A landscape with many valleys, sampled at points; each row gives a point and its height.
From any point a ball takes the steepest step (drop divided by distance) to one of its 4 nearest points. It stops when none of these is lower. Distance is the straight distance between rows; heights are no part of it.
Z67: [146 102 124  97 107 166 109 146 129 110 106 107 120 123 136 171 102 114
 100 139 118]  h=3.59
Z59: [150 158 120 131 180 101 100 138 188 134 112 115 148 112 108 101 160 190
 142 102 187]  h=3.23
Z725: [143 134 121 108 125 111 116  89 130  82 122 146  91 117 143 113 128 188
 147 170 129]  h=1.19
Z776: [131 137 151 100 116 137 125 161 156 155  81  93 170 133 156 170 152 150
  91 103 127]  h=4.23
Z919: [ 93 149 116 171 114  94 172 128 143 114 136 138  99 127 113  77 158  63
 171 106 137]  h=1.00
Z187: [148 128 111 108 153 142 143 147 169 145 102 109 140 124  97 128 168 189
 109  96 156]  h=2.26
Z700: [183 142 120  75 128  84 121 130 187 106 124 106 148 152 168 109 138 155
 139 152 143]  h=0.99
Z415: [ 91 166 116 124 112 126 132 181  89 165 142 174 124 142 110 108 167  58
 158 104  99]  h=1.26
Z261: [ 87 123 132 142 146 108 135 112 124 107 108 149 128  99 154 129 129 164
 111 130 163]  h=3.99
Z205: [127 130 137 126 145 125 178 144 152 134 145 118 116 146  79 137 165 105
 172 105 126]  h=1.02
Z929: [150 113 105  82 134  95  97 118 120 102 113 114 130 127 153 142 135 184
 140 137 156]  h=3.14
Z91: [105 153 130 145 135  98 143 126 139 116 118 121 160 131 140 123 126 151
 137 107 169]  h=2.29
Z560: [108 172 102 154  97 131 116 136 144 162 124 145 116 146 124 101 118  29
 138 128 110]  h=0.92
Z379: [122 135 115 172  94  96 103  64 108 115 178 146 101 129 145 103  90 101
 124 159 135]  h=0.33
Z620: [154 141 119 120 106  97 114 111 189 137 130 118 156 170 146  50 110 141
 131 127 143]  h=1.60
Z825: [147 118 108  90 135 129  73 105 154 104 111 115 118 114 156 120 121 197
 118 152 152]  h=2.22
Z645: [137 147 147 113 148 120 132 158 120 119 112 110 142 136  89 163 183 205
 159  93 134]  h=3.08
Z476: [ 98 173 137 119 151 151 136 166 140 175 110 122 104 114  97 106 146  80
 143  95 136]  h=1.31
Z611: [164 111 129 170 101 148 123 115 148 135 134 110 158 137 144 129  65  73
 106 139 130]  h=1.43
Z365: [135 134 142 132 125 130 124 148 171 140  92 102 157 128 134 116 147 150
 113  86 156]  h=3.69
Z140: [183 118 107  47 101 113 117 103 175  94 111 102 120 149 161 108 130 206
 152 169 119]  h=1.29
Z434: [169  93 141  75 110 157 144 146 159  74  95  87 171 166 158 146 164 146
 109 128 153]  h=2.72
Z583: [149 126 135 121 146 109 137 142 160 106 149 106 131 131  98 125 155 146
 141  84 139]  h=1.47
Z691: [114 147  75  89 102 149 130 165  76 179 120 151 137 102 118 131 148  78
 127 135  86]  h=0.71
Z138: [ 55 136 121 153  97 135  93 121  90 204 121 181 120  94 123  89 117  45
  88 118 115]  h=1.07
Z302: [126 149 107 179 121  95 146 124 166 111 171  99 141 148 125  76 105  92
 155 132 162]  h=0.21
Z622: [123  82 182  98 171 145  85 149  97 127 116 131 121 109 140 159 130 175
  95 120 108]  h=1.95
Z199: [ 82 199 137 181 153 100 160 146 141 143 105 130 158 151 107  89 173 125
 142 111 183]  h=3.05
Z886: [175 107  78 121 116  98 136  78 122  67 159 114  95 150 156 124 128 148
 157 169 130]  h=0.54
Z179: [161 101 144 108 106 157 124 158 160 125 112  96 152 155 134 163 116 105
  95  94 134]  h=3.37
Z780: [ 87 156 124 116 123 154 125 138 103 156 121 151 127 107 130 140 133  99
 142 118 124]  h=1.17
Z350: [ 98 164 165 139 139 128 151 148 147 168  67 155 168 118  96 111 144 141
 122  82 141]  h=0.63
Z680: [178 162 130 112 151 140 109 111 182 102 131  69 119 131  96  98 160 136
 148 101 182]  h=1.93
Z207: [183  97  96  63 117 130 112 121 132  71 151 118 143 125 134 147 139 185
 150 166 136]  h=3.02
Z795: [102 145 138 165 164 126 113 113 105 139 142 157 130  90 138 132 135 175
 115 131 130]  h=4.11
Z77: [117 111  96  96 130 159 129 138  64 157 134 144 132  92 107 148 121  88
 122 137  89]  h=0.48
Z440: [143 114 108 121 116 148 146 125  83 126 152 147 103 109 110 148 122  62
 140 151  84]  h=0.65
Z782: [108 108 128  86 156 167 112 142  70 137 126 147 123  93  99 180 146 168
  97 144 107]  h=1.61
Z88: [ 67  96 139 117 151 144 110 176  73 194 158 143 137 121 102 143 131 133
  97 129  54]  h=0.40
Z874: [140 135 113 131 128 128 141 140 170 114 176 107  68 148  69 106 106  51
 164  88 105]  h=0.86
Z81: [101 164 154 151 151  73 138 128 184 127 109 113 168 136 125  75 140 151
 143 122 175]  h=3.20
Z579: [ 93 153 151 135 108 132 118 147 118 177  66 126 146 111 158 155 121 106
 100 111 134]  h=1.87
Z571: [157 134 143 112  89 148 148 167 153 130 124 108 141 129 136 162 136 125
 118 114 143]  h=2.68
Z339: [126 181 153 160 161 118 154 142 165 133 127 134 134 143  93  97 128  98
 148 104 177]  h=3.06
Z65: [136  66 119 160 128 134 110 125 120 183 194 137 130 149 122 146  82  95
 141 173  53]  h=1.04
Z866: [ 95 146 140 151 140 144 115 135  98 149  76 144 141  81 144 149 108 146
  98 102 137]  h=1.66
Z671: [ 89 108 167 125 162 156 115 143  91 184 151 136 137  98 117 140 120 112
  94 119  80]  h=0.05
Z841: [178 106 153  57 130 161 131 150 194 103 119  77 174 145 138 142 140 136
  98 124 137]  h=2.47
Z867: [ 82 145 126 130 107 141 111 134  96 175 110 138 129 118 133 134 114  63
 112 122  88]  h=0.87
Z862: [138  77 140 100 130 159  73  92 152 103  90  92 131 141 175 121 102 160
  97 164 133]  h=2.45
Z742: [ 99 143 140 107 138 147 139 169 120 153  94 134 118 112 106 159 163 126
 141 104 127]  h=1.35
Z985: [144 111 155 137 159 117  97 112  93 109 127 148 106  89 120 141 159 198
 111 107 131]  h=4.54
Z837: [159  62 121  94 125 170 130 106  95  93 149 110 121 108 123 169 121 125
 122 161 106]  h=2.49
Z31: [174  91 106  75  84 117 101 100 143  88 135 129 135 144 160 147 119 157
 128 135 145]  h=3.07
Z495: [152  76 134 130 124 169  94 106 156 117 123 107 132 137 147 148  96 130
  69 148 108]  h=2.55
Z807: [126 133  97 131 131 117 158 106  59 118 163 167  68 116 117 155 118 102
 157 142  85]  h=0.58
Z482: [ 68 129 131 158 148 147 122 145  80 189 155 148 116 105 113 126 111 124
 101 127  78]  h=0.35
Z361: [109  86 143 108 141 169 116 129  82 167 172 141 133 112 107 153 108 126
 110 150  73]  h=0.61
Z950: [157  95 134  89 137 180 144 138  79 109  82  97 166 115 131 183 147 167
  88 125 122]  h=3.13
Z325: [107 131 125 125 131 153 152 152  54 143 178 161  77 101  91 146 125 108
 134 162  89]  h=0.78
Z102: [147 114  92 171 101 125 135  95 127 130 148 151  97 113 120 131  80  82
 154 167  90]  h=0.42
Z673: [158 127 109 137  87 139 122 121  97 133 132 127 123 130 130 127 108  64
 136 158 106]  h=0.55
Z907: [142 143 141 145 133  90 133 140 173 108 141 119 133 178 139  65 126 123
 167 115 170]  h=0.62
Z551: [166 131 122 123 121  82 101 101 165  97 127 110 155 148 188  88 102 134
 156 166 140]  h=1.40
Z598: [121 149 128 150 115 126 154 128 166 118 135 109  91 166  62 104 128  48
 154 125 124]  h=0.83
Z64: [141 135 148 138 110  97 120 129 172 131 118 118 152 152 144  90  98  99
 114  97 169]  h=1.69
Z675: [121 169 134 134 160 107 126 130 130 140 122 141 117 140  66 119 189 167
 174  93 170]  h=2.00
Z421: [118 134 112 207  92  82 152 109 142  91 152 137  85 164 113  77  88  84
 149 140 144]  h=0.28
Z439: [184  97 131  80 105 169 134 129 141  84 112  86 150 149 142 147 111 126
 122 148 117]  h=3.49
Z342: [151 141 147 102 154 116  97 129 190 110 102  94 162 137 146  94 145 165
 127 119 165]  h=1.48
Z213: [117 165 114 149 117  85 159 127 121 109 151 159 122 149 140 101 151 121
 169 117 162]  h=1.50
Z248: [115 101 134 190 140 111 144 117 132 139 197 163 119 144 128 107  95 102
 126 159  92]  h=0.68
Z901: [156  83 110 155 119 147 140 111 103 129 202 132  77 125 111 135 108 112
 149 163  88]  h=0.56
Z108: [159 132  93 126 115 121 142 124 179 104 158  97  69 131  83  62 125  57
 182 104 152]  h=1.06
Z137: [159 147 118 153 114  79 132 113 157 108 144 135 125 151 146  66  91  85
 169 116 162]  h=0.06
Z805: [132 156 122 125 115 115 155 131  99 106 136 126 133 120 127 144 134 161
 158 135 141]  h=2.37
Z93: [103 161 148 143 164 104 128 138 121 132  98 144 173 123 124 128 170 171
 127 100 150]  h=2.23
Z222: [133  97 163 124 123 153 109  96  96 141 114 121 119 123 156 146  88 131
 100 140 117]  h=1.90
Z794: [142  68 128 125 121 164 114 117 102 140 160 143 109 108 125 158 102 128
 110 165  65]  h=0.93
Z941: [ 83 168 118 131 109 106 140 134  93 172 105 151 113 121 137 129 124  57
 125 111 113]  h=0.81
Z739: [127 140  90 116 164  82 125 158 114 116  92 116 133 134 124 153 165 241
 152 140 160]  h=5.70
Z196: [137 101 128  83 115 149 159 134 107 104 124 116 132 118 140 183 131 113
 111 158 105]  h=2.48
Z360: [108 135 125 158 167  99 109  89 116 127 110 154 136 104 145 130 136 197
 120 154 151]  h=4.49
Z762: [153 125  70 115  65 141 150 146 114 112 126 132 128 143 108 134 110  63
 153 139  97]  h=0.67
Z79: [105 105 147 105 141 161 113 136 103 150  60 113 133 102 129 197 114 187
  94  99 124]  h=3.62
Z839: [151 145 140  79 129 118 103  94 183  97 107  99 143 150 184  88 120 192
 150 155 120]  h=1.20
Z40: [184 116 131 129  99 147 125 104 129 106 127 117 120 125 143 142 106 119
 110 123 141]  h=1.44
Z946: [168 112 152 117 104 151 110 127 186 101 118  94 155 188 157 125 123 144
  90 115 158]  h=2.75
Z887: [167 171 125  99 143  80  97 127 196 106 107 104 154 141 162  78 115 179
 131 131 164]  h=1.39
Z665: [165  85 110 139 102 152 125  94 128 101 152 116 104 131 133 134 118 118
 145 154 105]  h=0.49
Z165: [132 189 172 135 141 152 157 138 156 159 132 122 114  88  62 133 180 131
 136  91 169]  h=1.49
Z131: [154  63 132 142 106 179 130 120 122 136 168 119 122 142 124 150  94 101
 104 168  73]  h=0.96
Z636: [123 139 126 157 124 109 147 111 120 120 124 144 127 132 159 133 106 118
 143 121 138]  h=1.27
Z472: [132 150 131 131  80 147 126 140 142 155 127 137 126 131 156 139  80  82
 100 116 135]  h=1.13
Z813: [166  62 103  75 109 164  93  91 138  78 123  84 125 138 182 141 129 187
 101 184 145]  h=2.98
Z931: [101 142 148 154 154 116 139 106 129 117  88 144 149  91 124 130 128 188
 116 116 139]  h=3.29
Z177: [122  53 141  98 174 166 121 129 100 120  81  80 117 108 131 175 171 204
 107 128 110]  h=0.17
Z105: [157  94 101 109 107 172 123 127 107 145 187 145 117 112 116 149 114  79
 117 172  60]  h=0.76
Z412: [162 156 133 120 133 105 112 130 177 104 115 114 145 150 141 104 136 150
 139 106 164]  h=1.57
Z559: [ 79  89 170 138 170 126 103 157  69 162 122 141 170 159 121 165 133 154
  87 150 100]  h=1.80
Z811: [ 99 106 142 161 172 116 117 133 113 121 186 150 120 139 139 112 122 159
 128 161 124]  h=1.51
Z195: [137 108 104  93 101 116  85  86 168  81 106  88 120 113 175 126  98 163
 114 152 149]  h=2.20
Z864: [ 48 171 166 141 119 122 141 170 123 162 113 170 127 141  99  85 159  59
 143  99 109]  h=1.46
Z920: [118 154  97 122  82 130 139 173 127 149 138 124 119 143  83 128 130  53
 146 123 116]  h=0.80
Z324: [148 115 126 115 107 152 152 159 128  96 138 108 146 129 129 141 140 129
 147 117 112]  h=1.75
Z471: [156 145 112  94 142  86 129 147 131 110 116 126 149 142 158 120 127 192
 164 147 148]  h=3.50
Z146: [179 121 107 117  94 112 120 131 169 107 156  89 144 157 121 106 130 117
 142 110 153]  h=1.36
Z246: [118 104 129 132 175 129  99 124  95 115  79 117 132 107 128 151 149 252
 108 138 151]  h=6.15
Z514: [145 111 124 137 126 113  97  90 112 110 161 149  95 120 157 131 110 125
 129 134 147]  h=0.26
Z713: [161  93 111  92 152 121 124 127  96  86 126 132 137 131 142 169 167 228
 128 138 131]  h=4.83
Z549: [133 115  87 115  88 136 121 163 107 160 128 136 133 134  89 120 125  32
 151 153  76]  h=0.74
Z527: [146 150 149 121 120 141 123 142 176 135 115  90 136 148 116 128 135 113
  99  78 134]  h=3.81
Z175: [156 119 163 114 118 127 112 131 208 121 116  87 179 157 149 104 114 121
 111  85 167]  h=1.89
Z341: [116 107 150 172 154 143  92 131 117 147 160 150 111 121 145 139 110 138
  92 122 124]  h=1.32
Z429: [133 125 127 147  91 161 130 115 106 167 119 162 132 104 155 129  86  46
  99 139 106]  h=0.51
Z568: [122 139 120 121 163 117 103 115 155 122  90 120 137 104 154 125 124 217
 143 146 144]  h=5.18
Z176: [ 76 155 132 171 121 107 161  97  94 136 135 155  90 133 133 102 112  86
 151 129 117]  h=0.50
Z170: [139 135 116 132 132 100  94 107 141 110 111 122 128 137 186 118 100 154
 121 149 165]  h=1.62
Z938: [131 120 130 110 149 170 130 141  79 120 103 122 147 114 130 197 152 184
 119 119 130]  h=2.96
Z793: [ 86 167 165 166 135 118 176 126  93 151  87 154 150 115 114 125 140 141
 109 114 152]  h=0.09
Z224: [ 90  96 168 142 136 157  88 111 145 148 110 121 148 100 160 154 112 150
  80 142 117]  h=3.39
Z242: [ 85 163 147 159 130 112 162 145 129 150 106 152 132 157 120 129 120  93
 127 110 148]  h=0.24
Z174: [172 109  84 142  82 116 115  77 118 115 156 131 108 134 152 126 108 129
 132 161 139]  h=0.37
Z198: [104 146 114 193 138  93 153  88 101 105 163 155  96 112 126 110 104 108
 140 137 139]  h=0.34
Z966: [112 160 162 149 106 105 149 126 136 129 106 148 139 137 154 120 115 137
 111 111 157]  h=1.22
Z473: [ 99 150 106 150 140 103 140  98  99 102 148 167  97  97 121 120 134 157
 144 148 118]  h=0.60
Z306: [112 145 148 142 136 123 143 132 111 143 101 150 139 116 142 147 125 137
 117 101 130]  h=1.42
Z169: [ 81 103 131 148 174 137 116 108 130 130  45 113 163 122 167 155 130 216
  82 121 167]  h=6.90
Z281: [118  77 167 132 138 138  88 127 119 129 148 141 118 145 156 135 119 147
  95 163 105]  h=1.11
Z822: [162 117 118  73 137 144 158 151 111 110  88 122 150 119 115 182 162 195
 123 118 134]  h=4.28
Z558: [119 166 131  96 118 166 130 182 114 174 114 124 137 115 121 129 164  88
 111  99 114]  h=1.34
Z335: [118 121 121  98 115 133 146 161 107 138 133 134 140 116 118 176 138 112
 114 106 122]  h=1.58
Z277: [126  99 132  66 149 165 132 151  90 131  93 109 148  90 106 171 145 177
 102 126  96]  h=1.97
Z766: [138 121 109 160 130  92 132  87 125  81 146 139 147 133 172  98  96 139
 139 136 167]  h=1.83
Z419: [112 173 142 161 108 109 158 139 127 166  98 142 132 130 149 134 115  87
 130 113 158]  h=0.39
Z380: [158 146 116 121 145  91 116 156 172 111 127 105 153 138 111 128 166 194
 141  99 134]  h=2.27
Z570: [138 119 127 155 109 126 139 117 141 122 119 122 139 129 149 136 110 102
 108 112 150]  h=1.54
Z85: [ 96 179 114 137 144 128 150 147  90 155 122 154 107 112  99 133 174 124
 159 111 107]  h=1.24
Z121: [126 153 123 141 158  69 128 132 150 117 112 127 161 123 148 116 144 182
 153 128 146]  h=3.35
Z979: [105 135 120 209 109 125 149  70 126  98 170 150  89 122 125  97  84  92
 134 159 117]  h=0.31
Z775: [ 37 106 133 153 127 133 123 170  78 187 156 155 123 143 129 113 124 110
 116 155  72]  h=0.52
Z709: [103 170 129 125 120 138 143 141  76 144 138 172 106 110 112 142 127 106
 127 132 107]  h=1.14
Z161: [ 64 147 145 179 151 130 146 103  90 150 130 162 115 116 116  94 133  99
 122 127  98]  h=1.09
Z212: [154  97  92 150 137 115  95  79 153 105 199 140  86 132 148  95  92 132
 129 190 117]  h=0.95
Z357: [ 87 129 157 131 160 143 120 135  77 148 142 149 114 107  99 148 144 157
 133 125 125]  h=1.53
Z323: [176  91 123  96 115 143 162 122 199 101 154  71 135 145 127 132 144  88
 119 129 136]  h=1.59
Z801: [ 73 163 137 164 123 129 134 106  95 150 138 160 116  93 122 132  97  82
 119 137 121]  h=0.84
Z156: [ 69 175 149 184 111  85 181 124 104 128 118 136 121 128 104  71 143  79
 147 142 140]  h=0.53
Z153: [ 81 172 153 161 122 108 158 139 130 141 116 135 132 151 115  98 108  50
 148 117 133]  h=0.11
Z258: [149  61 130  94 150 151  81 102 146  95 115 104 118 115 173 139 140 192
  82 152 138]  h=2.80
Z854: [105 161 127 152 150 118 131 131 104 118 108 146 144 117 129 131 150 150
 141 109 146]  h=1.71
Z193: [140 125 112 103 120 141 147 157 127 115 110 137 145 119 121 152 134 169
 133 111 142]  h=3.48
Z997: [ 96 161 133 122 151 112 157 173 117 141 127 141  93 140  61 121 173 117
 174 110 135]  h=1.10
Z688: [125 151  96 140 108 116 161 146  91 140 123 166  90 128 119 133 116  83
 172 123  87]  h=0.46
Z370: [164 118 115 141 136 107 154 143 127 119 156 131 109 163 106 127 118  88
 169 121 126]  h=0.94
Z347: [107 172 143 150 143  70 134 129 158 109 103 127 167 128 142  94 139 156
 153 128 192]  h=3.03
Z954: [ 96 175 110  94 100 143  93 178  81 174 111 167 134 144  77  91 199  38
 115  96 126]  h=1.41
Z582: [132 118  86 160 106 163 120 105 114 154 144 133 114  87 129 132  75  53
 120 157  69]  h=0.45
Z466: [158 163 126 115 139 126 126  88 182  96 123  74 136  88  99 112 148 151
 144  73 181]  h=2.13
Z72: [171 110 142  84 144 143 130 149 186  93 126  87 146 133  87 135 176 146
 106 103 151]  h=2.01
Z230: [122 121 136  88 120 176 139 157  76 138 106 148 116  81 115 158 160 159
 134 147  87]  h=1.37
Z974: [105 142 149 158 149 139 112 148 178 132  88 110 182 160 152 131 126 148
  98  81 183]  h=4.26
Z561: [ 97 116 135 159 147 143 143 105 100 158 177 153 108 116 113 136 109 122
 126 141  99]  h=0.85
Z594: [100 130 128 140 125 127 129 110 109 140 140 147 117  93 132 140 108 109
 126 116 111]  h=0.75
Z115: [ 87 120 101 121  96 136 115 135  90 171 143 138  99 114 128 129 127  65
 135 137  90]  h=0.70
Z663: [ 87 192 150 127 153 137 157 145 140 147 120 156  85 140  62  86 179  90
 179  86 145]  h=1.25
Z674: [143 141 126 130 128 129 149 157 108 118 132 146 119 122 125 157 180 162
 147 110 120]  h=2.78
Z75: [176 123 127 108 118 113  90 125 170  85 102 100 148 147 166 124 136 180
 115 131 160]  h=2.12
Z398: [140 130 131 114 127 127 167 123  94 118 149 148 109 123 131 154 143 161
 146 133 126]  h=2.67
Z232: [173  78 103  85  96 130  90  78 148  73 157 111 103 117 155 134 118 175
 120 171 128]  h=3.00
Z994: [142 138 129 124 127 118 130 147 112 147 128 138  95 119 138 161  91 112
 106 131 106]  h=1.52
Z184: [ 91  99 162 154 181 106 115 145  97 159 146 152 145 131 111 151 159 140
 127 143  88]  h=1.63
Z249: [156 124 142 100 110 102  97 123 204 111 102  98 179 172 187  87 110 134
 137 130 160]  h=1.55
Z406: [123  85 144 111 134 169 128 124  98 123 145 109 119 117 134 161 108 137
  83 137  98]  h=1.68
Z366: [ 93  61 140 162 185 125  83 153 119 150  88 106 137 118 140 149 140 219
  85 139 124]  h=6.82
Z39: [132 137 140 149 133 123 116 115  96 126 165 142 109 115 121 151 112 119
 138 118 133]  h=0.43
Z662: [126 160 141 113  99 154 126 168 136 166 126 118 148 151 123 133 112  72
 137 104 152]  h=1.33
Z704: [169  99 138  94 122 134 161 146 148 103 125 113 157 141 136 155 137 136
 126 127 136]  h=2.71
Z913: [ 52 192 134 159 107 124 178 124 112 177  95 167 128 128 124 106 111  64
 122 118 130]  h=0.41
Z425: [ 74 142 124 123 139 125 151 130  59 130 142 167  89 112 100 147 157 145
 165 133 103]  h=1.23
Z738: [128 140 148 137 139 110 119 102 128 140  63 131 175 126 166 130 111 168
 111 127 165]  h=5.02
Z112: [147 154 112 137 167 119 138 139 159 111 127  98 124 125  77 110 190 185
 146  82 155]  h=1.73
Z972: [ 86  96 161 140 177 150 114 116 100 160  92 145 143  91 129 160 146 172
  83 133 140]  h=2.54
Z694: [176 123 117 129 109 134 128 155 177 119 150  95 144 164 130 122 112  95
 126 113 145]  h=1.56
Z869: [168 116 110 111 119 151 146 153 146 101 166 108 110 167 123 127 123 104
 138 131 125]  h=1.38
Z711: [160  86 105 141 123 154 113  84 104  95 189 151  98 126 115 139 123 107
 109 173  92]  h=0.57
Z543: [109 153 105 111 164 103 117 110  99 114 105 155 149 105 144 133 136 200
 151 134 146]  h=4.97
Z74: [164  75 123  55 123 192 145 118 138  91 105  94 148 140 162 162 119 150
 105 147 117]  h=3.92
Z338: [151 102 127  91 112 140 108  98 121  71 109  95 124 120 149 149 148 170
 104 144 138]  h=3.40
Z617: [174 130  98 112 119  97 107 107 135  83 154  98 119 145 147 105 129 134
 149 138 125]  h=0.98
Z420: [137 172 148 144 163  79 126 130 184 129  98 105 170 129 144  85 136 143
 145 111 187]  h=3.27
Z849: [145  68 132 168 132 141 106  85 137 145 176 141 110 145 141 107 108 124
 124 152 107]  h=0.77
Z287: [ 84 155 126 152 103 126 144 113  93 146 128 156 108 123 133 114  82  55
 136 151 101]  h=0.69
Z22: [ 91 128 148 166 145 110 134 100  94 142 176 184  90 118 119 127 133 123
 137 142 118]  h=1.05
Z792: [135 139 172 104 139 146 139 172 138 153  92 110 130 117  89 165 156 133
 139  94 130]  h=1.15
Z629: [163  55 127 127 111 155 119  91 124 128 143 107 128 123 132 159 104 140
  93 137 110]  h=2.30
Z720: [115 110  88 119 115 155  99 136  90 180 180 141 102  94  95 121 110  65
 112 159  62]  h=0.79
Z430: [185 121 108 132  99 131 139 109 183 107 156 100 104 143  80 100 108  55
 149 111 130]  h=1.01
Z672: [125 148 129 121 103 138 139 153 143 138 135 130 108 156 132 125  92  68
 155 123 114]  h=0.97
Z894: [ 71 129 102  68 103 153 126 169  56 177 109 159 120  83  90 138 162 101
 117 123  67]  h=1.08
Z610: [180 117 118  71 121 107 130 149 159  98 158 120 147 158 130 127 158 194
 141 130 137]  h=3.15
Z253: [136 107 152 130 138 141  98  94 137 109  91 117 142 132 165 145 134 155
  90 134 151]  h=3.38
Z860: [170 138 139  93 119 129 115 125 199 108 145  72 160 126 100  88 149 117
 132  87 164]  h=1.81
Z26: [138 147 151 131 144 140 150 176 132 157  66 110 145 126 103 151 158 182
 101  91 146]  h=0.19
Z315: [139 151 111 147 106 132 150 132 166 151 138  99 111 157  96 109  89  16
 145 118 106]  h=0.73
Z630: [ 96 169 127 123 121 137 148 158  80 143 119 170  83 146 114 111 145  92
 178 127 103]  h=0.89
Z897: [ 41 176 119 141  96 136 108 135  70 182  98 178 138 119 120  93 160  50
 119 119  98]  h=1.28
Z453: [109 141 120 168 121 104 160 119  97 110 149 155  75 144 131 127 123 104
 177 135 113]  h=0.44
Z632: [162 140 131 102 150 102 113 113 206  95 138  88 134 152 117  86 130 149
 131  95 172]  h=1.70
Z393: [123 153 126 136 145  93 111 118 170 119  77 121 167 135 144  89 143 192
 146 115 167]  h=4.15
Z757: [ 94 123 150 147 171 120 160 110 107 117 148 158  91  84 125 120 112 133
 120 132 137]  h=1.18
Z923: [147 120  97 142 108 131 150 136 152 106 154 109  93 164  93 120 117  47
 171 132 114]  h=0.88
Z263: [121 104 152 138 112 137 121  93 126 138 132 141 119 108 147 126  95 106
  93 132 116]  h=1.30
Z816: [118 153 138 118 146  96 167 160 116 119 138 136  95 150  99 135 170 124
 182 104 115]  h=1.16
Z722: [158 114 134 133 126 106 125 139 111 109 124 129 146 128 142 124 117 142
 133 115 154]  h=2.15
Z10: [126  87 145 121 153 106 104  83 144 124 169 120 120 127 161 117 128 171
 120 163 149]  h=0.59
Z50: [145 117  88 112 151  95 150 133  87 102 109 149 100 114 111 168 174 207
 147 127 149]  h=5.52
Z572: [110 148 101  75 113 169 146 181  65 164  95 155 155  88 103 136 163 120
 104 134  95]  h=1.03
Z968: [104 105 154 134 196 100  84 105 146  88 110 119 142 101 161 144 146 215
 124 163 127]  h=6.29
Z506: [139  87 126 193 110 131  99  72 152 146 173 146 124 132 126 123  86  88
 102 155  84]  h=0.82
Z300: [103 105 136 128 135 170 116 150  89 173 167 149 128  98 123 147 105 101
  90 145  89]  h=0.30
Z989: [148 125 111 119 150 136 132 128 134 111  75  99 166 112 127 154 154 197
 100  99 150]  h=4.29
Z452: [ 89 171 146 156 108 104 165 143 107 147 105 172 122 128 129 117 136 119
 156 106 132]  h=0.47
Z574: [146 129 111 175 120 142 136 111 145 131 136 132 135 152 137 128  68  54
 133 134 119]  h=0.72
Z491: [114  73 141 145 114 155  98 134 124 171 179 146 114 152 123 138  97 132
 104 144  92]  h=0.91
Z932: [144 121 115 122 126 142 149 104 110  95 152 116 118 101 134 162  96 143
 102 148 119]  h=1.67
Z373: [115 138 110 167 128 132 146  86 108 135 167 155  83 136 134 125 101  87
 144 149 111]  h=0.38
Z703: [127 156 140 143 121 108 153 140 152 138 145 105 107 150  97  93 132  91
 173  96 129]  h=0.90
Z575: [169 149 151 109 132  91 120 124 193 104 134 106 143 161 146  93 139 180
 139 120 146]  h=0.18
Z808: [182  92 101  85 101 158 138 106 125  65 140 106 136 145 167 140 141 164
 115 148 124]  h=3.09
Z358: [136 110 137  95 147 137 143 150  88 129 137 127 136  88 108 172 146 161
 136 141 101]  h=2.11
Z756: [119 145 114 115 115 144 135 179 123 170 119 137 128 108 137 129  98  79
 126 134 114]  h=1.12
Z955: [146 111 120 130 108 120 100  87 163 113 121  94 135 151 160 124 116 147
  98 134 161]  h=1.98
Z953: [171 123 107 119 110 122 138 127 185 101 164  91 128 169 113  88 139  84
 144 111 140]  h=1.21
Z658: [ 92 165 135 178 122  92 151 134 159 129 108 140 169 147 117 102 139 109
 146 106 182]  h=3.01
Z958: [151 130 119 156  92 127 122 127 130 165 127 109 133 129 120 114  68  29
 129 127 111]  h=0.66
Z588: [159 142 138 135 127 119 121 124 189 113 131  97 154 172 145  93 123 110
 131 111 159]  h=1.45
Z240: [ 79 115 140 163 136 118 115 139 117 176 166 177 130 145 131 129 108  97
 108 150  73]  h=0.64

For each start below, name the point where the ball stops.
Z258: Z575
Z568: Z575
Z658: Z153
Z230: Z671
Z932: Z514
Z476: Z514
Z85: Z137
Z131: Z671
Z674: Z153
Z325: Z137
Z360: Z153
Z757: Z137
Z805: Z153

Call two points neighbours if one is among the 4 nearest of the other. Go from one point of each pair to the other, from neighbour to neighbour, staying as low as possible. Name the highest point that can't be avoided.
Z575 and Z26: Z551
Z514 and Z671: Z440
Z514 and Z137: Z379
Z793 and Z514: Z156
